Each row is a point on a landscape with many valleys, with its height.
From any point a ball rolls to the lowest of the 2 points nearest to it. It stops when none of these is lower. Distance is the straight distance between rows; heights are no part of it.
<841> (h 545): [ 27   2  37 -21 -24  73  42  -2 -19  23 -29   4   1 -22 -23  38 -21   4
 -13 -40 -56  -7  22 -28  43  36   6  -2]
<419> (h 503): [ 14  -4  -6   9 -14 -12  18   8   8  37  10   1   6   5  23  25 -28   0
 -49  -5 -53  16  46  17   9   1  25   4]
<558> (h 663): [ 21   0 -14 -14 -10 -18  13 -17  -2 -21  82 -32  16  -4   8  23   1 -15
  26  31  -9  23 -27 -19  -6 -39  23 -44]
<366> (h 591): [ 42 -22 -33  16   9  -1   4  18  47  -1 -10  17  37   3  60  19 -35  32
  -5  37 -25  29   5 -37  -2  -2   6  11]
<689> (h 546): [ 11   3 -10  27  14 -40 -23  17  47  26 -15   8  33  24  38   2 -25  35
   1  36   5   4  23   2 -19 -16  10  29]
<741> (h 775): [  3 -23 -27 -28 -10  -5  18 -14 -14 -27   8 -10  -5  -3  -9 -41   2 -32
   8   1  58 -13  20   8 -21  -5  12 -20]
<100> (h 689): [-24  38  18  34  12 -14 -26 -11   9 -12   3  20  -7  43  -5  -1 -13  39
  11  11   8 -31  -4  46  17   2 -30  63]
<370> (h 577): [-36  11  20  -6  -5  -1   6 -18  -9 -37  25   5  14   1 -43 -31  -3 -25
   9  14  25 -26 -13  31  19  -9 -36  27]
<158> (h 771): [-52   8  12  16   1 -40   1 -22  -6 -18 -13   3  36  34  11 -13  12  11
  -1 -40 -25 -12  11  35   9   9 -16  49]
<139> (h 504): [ 34 -18 -21  -6  -9 -57  -6  14  20  47 -21  23  20   7  36 -20  -7  21
 -21  30  16  -4  34 -28 -15 -18  -1   4]
<32> (h 804): [ 13 -12 -24 -21  -1   7  15   9 -10 -25  18 -25  15  24  34 -24 -23 -17
   7  10  53  -2   0 -31 -40 -19  10   7]
<284> (h 692): [-38 -56 -20 -19 -10 -16 -10  20  27 -44  -8   5  -9   5  21 -33 -19  -7
 -16 -16  11   5   6  15 -18   5  -2  24]
<517> (h 253): [-26 -25 -32   0  15  -1 -16  19  30  26 -13 -29  24  35  -6  -6 -18  -7
 -32 -11 -39  32  38  28 -39  26  31   9]
<15> (h 582): [ 22  14   5  10  20   0   2   7  10 -40  20  11  10   1  36  30 -13  30
  20  11 -52  20  -8  16  26  12   4 -12]
<288> (h 225): [ -8 -11  10  27   1  10 -43  -8  24  20 -31  39 -31 -72 -27 -37  42 -11
  -1  13  -2  -7 -29  14  11 -20 -29 -19]
<172> (h 747): [-23 -34 -43 -26 -28 -40   1 -10  21  13  17  -3 -10 -17   0 -22  15 -34
 -15  19  45   1  -7   3 -27 -21  18  -5]
<799> (h 732): [-22  -4  60  43  20   6 -40 -18  26 -32  -6  12  -9  16  -9 -13  -9  30
  50   0   7 -13 -25  28 -18   2 -19  40]
<642> (h 761): [  3  37  25  30   4  -7  -5   2  34  36  19  -6  10 -25 -20  -5  13 -34
  46  52  44   1 -19   7 -14 -25  -1 -23]
<570> (h 420): [ 16 -24 -53  -4   6   9 -13   6  21   5  12 -33  32  32  12  42  -8  10
  34 -24 -42  39 -26 -18 -11  27  38 -16]
<773> (h 482): [-16  37   7   9  15  29   9 -14  -6 -38 -13  14  15 -20 -65 -27  42   8
  34   4 -46 -17 -12  -5  -2   6 -11 -27]
<793> (h 324): [-18 -30   5 -16 -19  17   4  -2 -20  29 -46  36 -34 -51 -21 -28  17 -17
 -24 -40  11  -4  15  -4   6   5 -13 -18]
<36> (h 311): [-11 -11  36  10   5  11 -13   5 -21  18 -14  39 -38 -50 -18 -16  23 -13
 -32  -9 -17   3 -14  20  34  -6 -18  -1]
<649> (h 643): [-20  18 -14 -21 -13  -7  41 -24   5  38 -36  -1  26 -13  32  49 -19   6
 -36 -48 -16 -19  38 -26  36  23  14  31]
<496> (h 839): [ 15 -10  -5 -29 -14  -3  18  11 -50  -3  -9 -25 -50   3  22  14  37 -10
  13  -4  49  -8 -14 -31 -38   2  -2 -32]
<61> (h 820): [ -3  24  14 -33   2 -11   5   0 -14  17  29 -21 -37   6  -3  -9  30 -19
  30  27  76  -9 -15 -23 -33   2  -1  -7]
<715> (h 196): [ 12 -17   1   2  -2  36   2  35  -1  -5   5 -31  -6  19  27  25 -24  23
 -36 -31  26  23  41   1 -23  26  30 -11]
<11> (h 623): [-29 -27 -47 -19 -34  11  12 -17  -6 -33 -13 -12 -26 -28 -10   1  24  -3
  12 -30  13   0 -35 -21   7   7 -19 -31]
<43> (h 791): [ -4  45  44  19  15  -7  -6  -7  24  25  51 -13 -23   7  -7   1   1 -16
  33  55  63   7 -10 -34 -13 -24   7   4]
<684> (h 856): [ -3  24  18  -7 -15   3  19  23 -30   5 -10 -28 -26   8  11   8  40   0
 -19 -28  21  -6 -17  -3 -13  22 -11 -21]
<474> (h 720): [ 11 -30  -6 -15 -10 -44   6  -3   9 -17  26  18  -3 -52  25 -19  18 -13
  -8  40   9   1  -8  -8 -18 -33  -8 -32]
<116> (h 309): [  4 -24  33  29  20 -11 -47  17  27  34 -13  22 -48 -41  -5 -22  38 -17
  18   8  17   1   9  32 -19  -7  -7 -18]
<647> (h 725): [-61  21  14  35  10  17 -12  -8  -8 -11 -28 -13  23  24 -10 -19  15  29
 -27 -67   1  -3 -18  30   6   1 -22  36]
<169> (h 498): [-22  24   7  19  18 -24 -15   2   3  -3  26 -14  17  26 -22 -20  18   1
  14  -1 -17   5  19  36 -19  15  32 -10]
<353> (h 495): [ 20  23  36   4  16   4   4  12 -36 -11  10 -13 -13  31 -11  -7  -8  -7
 -25   9  19 -38  30  33 -11  13  -5  30]
<566> (h 579): [ -7  26   9  18  30  10   2   5 -19 -40  42 -18  -9  44  17   8 -29  -6
 -19  25  22 -49   9  31  -3 -12   7  54]
<133> (h 394): [-15  27  46  36   9 -26 -27  15 -17  35  -2  32 -42 -13 -17   3  20   9
 -32  11  -9  -6  21  35  23  -5 -23   3]
<305> (h 619): [-26  32  26 -28 -11  19  32 -21 -11  29 -27   6  28 -29 -16  24  -4   3
 -15 -30 -61  -6  32 -36  28  35  12  20]
<669> (h 393): [ 25 -39  18 -37 -28  -3  13   7 -16  49 -45  25 -27 -30  10 -18   7  -8
  -1  -1  20 -19  38 -13 -25  13   8 -32]
<233> (h 480): [  6  13 -28  15 -10  11 -40  18  20  50 -11  22  -2  -8 -31   3 -18   6
 -32  19  -8  24 -16  26  53 -12 -10  15]
<147> (h 598): [ -9  -8 -28 -22  -4  29 -10 -27 -24 -16 -13  15 -49 -37 -37 -10  31 -14
  22 -24  19   5 -66 -46  15 -10 -16 -22]
<622> (h 878): [ -1  10   8 -13   3  -3   8  -3 -24   7  10  -9 -25 -24 -28  26  49 -31
 -18  -1   8 -16 -49   8   9  15 -23 -36]
<443> (h 310): [ 49 -24  30 -32 -10  35  36  14 -31  -7 -11 -17  -7  25  35  17 -10  -3
  -7 -12   4  -1  34 -18 -36  29  16 -24]
<69> (h 595): [-45  12   1  20   5 -12 -17 -25  14  -5  31 -21  41  43 -37 -26 -12 -21
  11   3  29   9  11  44 -14 -21  16  36]
<596> (h 539): [  6  31 -25  -8  14  46  14 -54   6 -28  -6   3  16 -40 -62 -11  35 -16
  31  14 -10   6 -43 -24  20 -19 -15 -42]
<102> (h 405): [ 56  21  24 -23  16  11  13  26 -40  20  -2 -16 -11  34   7  -5  -8  -4
  -7  36  11 -27  34 -20 -25  18  -4   6]
<574> (h 438): [ 47 -43  -9 -27  -7  29  22 -15 -21  19 -36  22  13 -15   6  46   0 -13
  56 -28 -36   1   1 -21  22  21 -16 -37]
<653> (h 452): [ 29 -26 -19 -28 -16 -27  11 -10 -26  50 -31  11   7  10  33  -3 -26  -2
  -9 -18  30   0  54 -31 -23  17  18  -4]
<567> (h 481): [ 35  -8  14 -14  -4   5  18  10  18  29 -13  39 -12 -27  27  29 -41  31
  10  -2 -26  -7  25 -16  27  22 -14  14]
<805> (h 578): [ -9  18 -29 -16 -11 -48  31  -2  -6  41  -4 -15  42  22  50  27 -18  -2
 -54 -10 -26  -6  39   7   5  12  13  24]
<606> (h 425): [ 20   7 -38   3 -13  -2 -17   2  19  14   2  -2  10   3 -16  -8   2  17
  21  -4 -10  25 -17  14  21   8   3  -8]
<112> (h 532): [ 37   8  12   7   7  41   0   5   5  10 -19   9   4  -6   5  32 -31  23
   3 -11 -62   3  13   5  47  27   6  -4]
<820> (h 651): [-23 -53 -63 -18 -11 -10   4  -9  44 -40  -8   7 -17 -38   9 -22  -3  -2
   3  -9 -18  18 -22  -1  -5  -2   2 -23]
<383> (h 933): [-13   8 -43  -7 -22  -3   7   4   0  -5  47 -62  28  22 -14  17  -4 -37
 -24   8  26  10 -17  25  25 -17  14  -9]
<28> (h 434): [ 15 -11  33   0  -6  -3  14  13   9  16 -29  36 -35  -8  55  10 -31  47
  14   5   4   1  38 -60  -8  12  -2  21]
<403> (h 485): [ 36 -17   4 -27 -23  33  31 -12 -47  37 -34  15  26 -20 -48  25   2  -8
  -5 -35 -27  -7  11 -26  35  11 -11 -29]
<8> (h 528): [ 54 -10   3   6   0  11 -37  26   1  70 -16  20 -37 -21 -10   6 -11  -2
  -1   7  11  14   0  20  37  12   8 -13]
<576> (h 494): [-15  14  38   5   3  31 -12  -1 -12 -41 -23  12 -19  16 -50 -35   6 -15
  -4  18 -19 -38 -13  22  11   3 -43  38]
<77> (h 640): [-56  15 -26  -7  -3   7 -11 -21  15 -16  10  17  19  -7 -57 -20  -2 -19
  -5 -17  21   4 -36   6  41 -39 -19   2]
<73> (h 772): [-26  12  17  23  21 -16 -13   3  23 -53   0  -2  26  28  15 -14 -14  28
  50 -13   6   0   4  -4 -34  10   7  33]
<836> (h 389): [-22   5  40  28   6 -36 -38  15   4  48   7   8 -37   2 -12 -18  41  20
 -21  -1  22   3  -1  22 -16  -3   8  -1]
<456> (h 642): [ -1  46  11  37  17   8 -30  11  -8 -33  45   2  -5  36  -7  16 -36   5
  17  40   3 -20  -8  37  31  -9  -3  33]
<490> (h 831): [ 36 -12 -11   4  28  16   2  26 -13 -13   2 -35  19  22  40 -25 -22  15
 -14  21  17  12  19 -46 -17 -16  22  26]
<232> (h 785): [-34   3  -7   6  31 -34   4 -14  15 -33  -9  -9  21  34  50   5  -1  25
 -12 -10 -20   1  16 -12 -25   0  17  50]
<521> (h 403): [ 39 -33 -56 -17 -11   3   1 -32   1 -10 -32  12  20 -17  -6  21  17  -4
  72 -14 -15   0 -35 -18  30  -4 -23 -42]
<466> (h 413): [ -8   2  35   4  15  35  -8   1  -4 -31 -21  32 -21  -4 -59 -16  37   0
   1  -7 -25  -7 -12  -1 -21   1 -26  -2]
<790> (h 52): [  6 -18 -20  -5  11  17   1  14  16  32  -6 -22  13  45  36  21 -41  20
 -27 -34 -14  41  38 -17 -27  29  54  10]
<60> (h 682): [-46  24 -17   4  -4  21  -8  -1 -10 -25 -13  -4  29  -5 -27  -6  20  -4
 -48 -44  15  -7 -46  -9  18 -12 -31  12]
<349> (h 371): [ 43 -36 -61  -3   4   8 -24 -15  23  -7  -9  -1  35   7  21  33 -23  -1
  69   4 -20  25 -41 -15  22   4   1 -24]
<405> (h 571): [ 36   3 -34 -14  22  50  -3 -36 -37  -4 -28   7 -13 -36 -61  12  43   2
   7   3 -14   4 -47 -50  15 -23  -9 -57]
<51> (h 626): [ -4  28  -6  -3  -6  -1  16  -6  12 -62  64 -23   8  10  16  19 -16  -7
  33  14 -21  18 -22   0   7   1  10 -17]
<714> (h 694): [  7 -31   9   3 -17 -25  15  15  -9 -17  50 -22  -8 -16  31   8  12   6
 -34  24   1  25 -28 -18   0 -31  11 -24]
<227> (h 383): [ -5   8  32   0  -2 -27  11  22 -23  -8   0  14 -50   8  44   9  14  49
  -4   5  23 -21   2 -49 -26   7 -16  21]
<538> (h 404): [-20   4  -6  23  -3 -32  -6  19   8  13  19 -19  10  23  -9  -5  -2  -3
 -46  -7 -45  17  25  65 -11  -8  27  -3]
<175> (h 729): [ 19  18  15  41   4 -19  -6  14  26 -12  28 -14  17  -8   3 -22 -13 -12
  27  49   7  -7  -3  27 -11 -30   4  -9]
<536> (h 903): [-10  53  -6  -4 -26   1   5   4 -34  -5  26 -33   8  -4 -22  15  14 -37
 -36   2  15 -17 -44  27  37   6 -17 -10]
<113> (h 681): [-19  12  44  25  -2 -15   5 -15   6 -30  52  -4  26  25 -20 -22 -28 -23
  30  47   7  -3  11  43 -18 -43  10   9]
<854> (h 740): [-40 -37  18  -7  15  -7  27  -1   7 -46 -18  15   2   3  53 -13 -22  11
 -10 -38 -13   7  37   1 -40   6  12  26]

For each start below, name the point where the ball stops.
<854> | <466>
<158> | <466>
<305> | <349>
<799> | <790>
<32> | <227>
<51> | <227>
